Points, in no order, along strands that fork, close into loops and pass close to each other.
In the rows, zero is written as 128.
Points whose rows are less than 59.2 apart are linked; no others are. Some points are linked to none.
q496: [133 103 111  74 113 153  89  92 142 139 120 142  81 152 122]
q600: [103 114 130  86 127 126 107 105 116 158 110 151  94 123 120]
q860: [103 111 132  77 121 161  99  78 142 149 156 127  89 198 156]
q118: [123 118 115 100 134 167  74 101 153 132 174 102 113 189 149]
q916: [157 120 145 123 133  97 153 139  79 138  85 150 127  47 100]
q747: [189 127  94 136 123 139  30 149 167 121 138 131 131  85  97]
q713: [116 110 114  84 119 163  89  90 150 136 157 122  94 191 152]
q760: [129 166 144 198 148 113 195 166 119 101 148  95 206 147 143]
q297: [159 147  74 147 142 166  70 150 188  81 195 104 149 148 135]
q494: [164 124 138 143 130 103 139 149  94 131 102 135 140  54 105]
q308: [185 143 179 190 153  99 182 174 100 105 134  97 206  83 125]
q214: [173 135 121 180 135 119 115 172 140  94 150 109 170  71 114]
q6: [115  97 134  44 123 147  97  75 132 169 113 179  67 153 132]
q13: [109 145 147 167 126 110 195 143 112 113 122 111 162 145 140]
q299: [101 131 123 144 119 130 174 130 130 102 125 113 128 158 145]
q340: [145 122 100 103 133 171  50 103 167 127 187 100 122 179 143]
q842: [128 115 142 115 122 101 165 130  84 137  83 157 112  71 114]
q715: [ 93 126 119 119 121 141 132 112 140 125 140 113 110 173 143]
q225: [ 82 140 168 152 119  99 217 126 108 134 104 140 131 155 146]
q35: [ 75 157 182 157 150  83 185 131  78 179 115 137 164 126 132]
q630: [126 114 140 115 110 111 183 122 100 120  82 158 100  98 123]
q821: [139 130 112 151 131 128  90 149 135 125 143 103 146 103 119]
q321: [114 116 128  71 138 136  71 102 116 177 122 148 104 119 116]
q109: [ 96 157 182 170 149  80 184 146  70 170 116 124 180 124 128]
q591: [ 74 145 170 144 136  89 174 128  86 168 110 144 142 121 129]
q205: [ 82 148 137 160 120 120 220 127 130 104 124 125 140 187 152]
q589: [121 123 108 124 121 140 116 127 144 112 138 109 116 146 132]
q503: [ 91 150 164 172 123 102 241 130 118 116 109 131 150 178 151]
q823: [154 134  82 131 135 166  58 133 180 100 182 101 137 153 134]
q449: [147 135 153 164 132 104 173 154  96 118 121 113 159  95 123]
q473: [ 86 138 127 151 116 130 193 124 134 103 125 119 130 175 151]
q19: [129 130  96 140 125 148 110 136 152  97 145 100 132 140 131]
q939: [105 112 126  94 115 134 128 110 126 142 108 149  88 133 128]
q390: [ 55 129 162 110 127 115 155  99 117 172 117 160  95 153 145]
q771: [150 124  99 123 134 164  46 125 168 121 178 100 133 150 132]
q941: [143 108 106  81 109 130 123 114 125 126  80 164  81 101 109]
q178: [123 109 111  99 109 132 142 116 126 120  97 148  90 122 123]
q488: [106 156 139 179 135 113 191 149 123 110 140  97 177 163 148]
q269: [171 151 174 202 158  99 184 175 107 109 143  94 216 102 132]
q918: [168 122 101 127 129 142  41 136 153 137 146 120 131 101 105]
q981: [163 139 133 184 137 113 138 168 120 102 142  99 178  85 117]
q721: [173 136 104 166 131 127  64 166 163 101 160 117 153  86 109]
q935: [118 104 124  67 112 128 127  99 121 148  78 180  72 105 114]
q848: [142 137  88 147 133 155 110 147 163  85 161  99 143 141 134]
q904: [145 154  68 153 138 165 106 152 183  62 182 104 142 152 142]
q830: [181 135 106 175 129 123  91 175 158  87 155 111 163  76 113]
q170: [134 136 146 162 127 112 192 148 104 105 117 115 158 123 133]
q990: [182 110  89  82 118 165  44 107 160 127 124 135 100 140 104]
q92: [ 70 117 150  88 122 129 136  90 131 164 121 156  80 167 151]
q434: [ 55 134 166 120 129 105 169 104 109 173 105 167 104 135 145]
q566: [173 110 101  71 129 153  29 106 145 158 121 144 106 121 103]
q569: [151 123 104 136 128 137  65 142 146 130 145 107 134 106 114]
q892: [111 104 128  52 120 128 111  88 125 161  90 188  66 124 124]
q187: [125 150 183 177 154  86 186 155  76 150 120 114 186 101 124]
q144: [132 133 132 147 134 112 115 149 109 139 129 112 148  87 114]
q699: [118 104 122  60 117 150  99  83 137 156 120 157  75 161 134]
q33: [147 116 114  72 132 142  50 105 129 166 121 144 103 111 105]
q822: [150 131 128 144 131 107 114 146 107 136 114 122 143  69 104]
q755: [163 140 154 175 140 102 166 162 104 108 124 104 178  85 122]
q540: [110 119 141 125 111 117 185 120 110 120  96 145 103 124 135]
q599: [ 83 111 149  73 129 147 114  81 135 170 142 147  79 185 155]
q586: [153 106  98  80 114 159  72 101 147 129 122 134  94 147 121]
q877: [113 123 133 135 119 123 165 134 117 116 111 128 121 130 131]
q111: [187 130  64 132 116 163 100 143 175  58 133 123 120 115 113]
q173: [ 81 136 167 146 125  99 193 128 101 150 103 147 129 133 138]

A piece is all that can be reached along the links. How many separate loops has the piece of each point below (a circle has one, a figure eight two, a Y none), and how many tips (points with one link)?
q747: loops 0, tips 2
q6: loops 1, tips 0
q721: loops 0, tips 3
q19: loops 0, tips 2

How many points has the smallest loop of links through each point below? Write - if it is on no loop.
q496: 14
q225: -
q981: -

Name the points in between on the shortest way along the links from the first point to the second, in order.
q892 / q566: q6 > q699 > q496 > q586 > q990
q600 / q892: q939 > q178 > q941 > q935
q390 / q771: q92 > q599 > q860 > q713 > q118 > q340
q494 / q473: q916 > q842 > q630 > q540 > q877 > q299
q848 / q715: q19 > q589
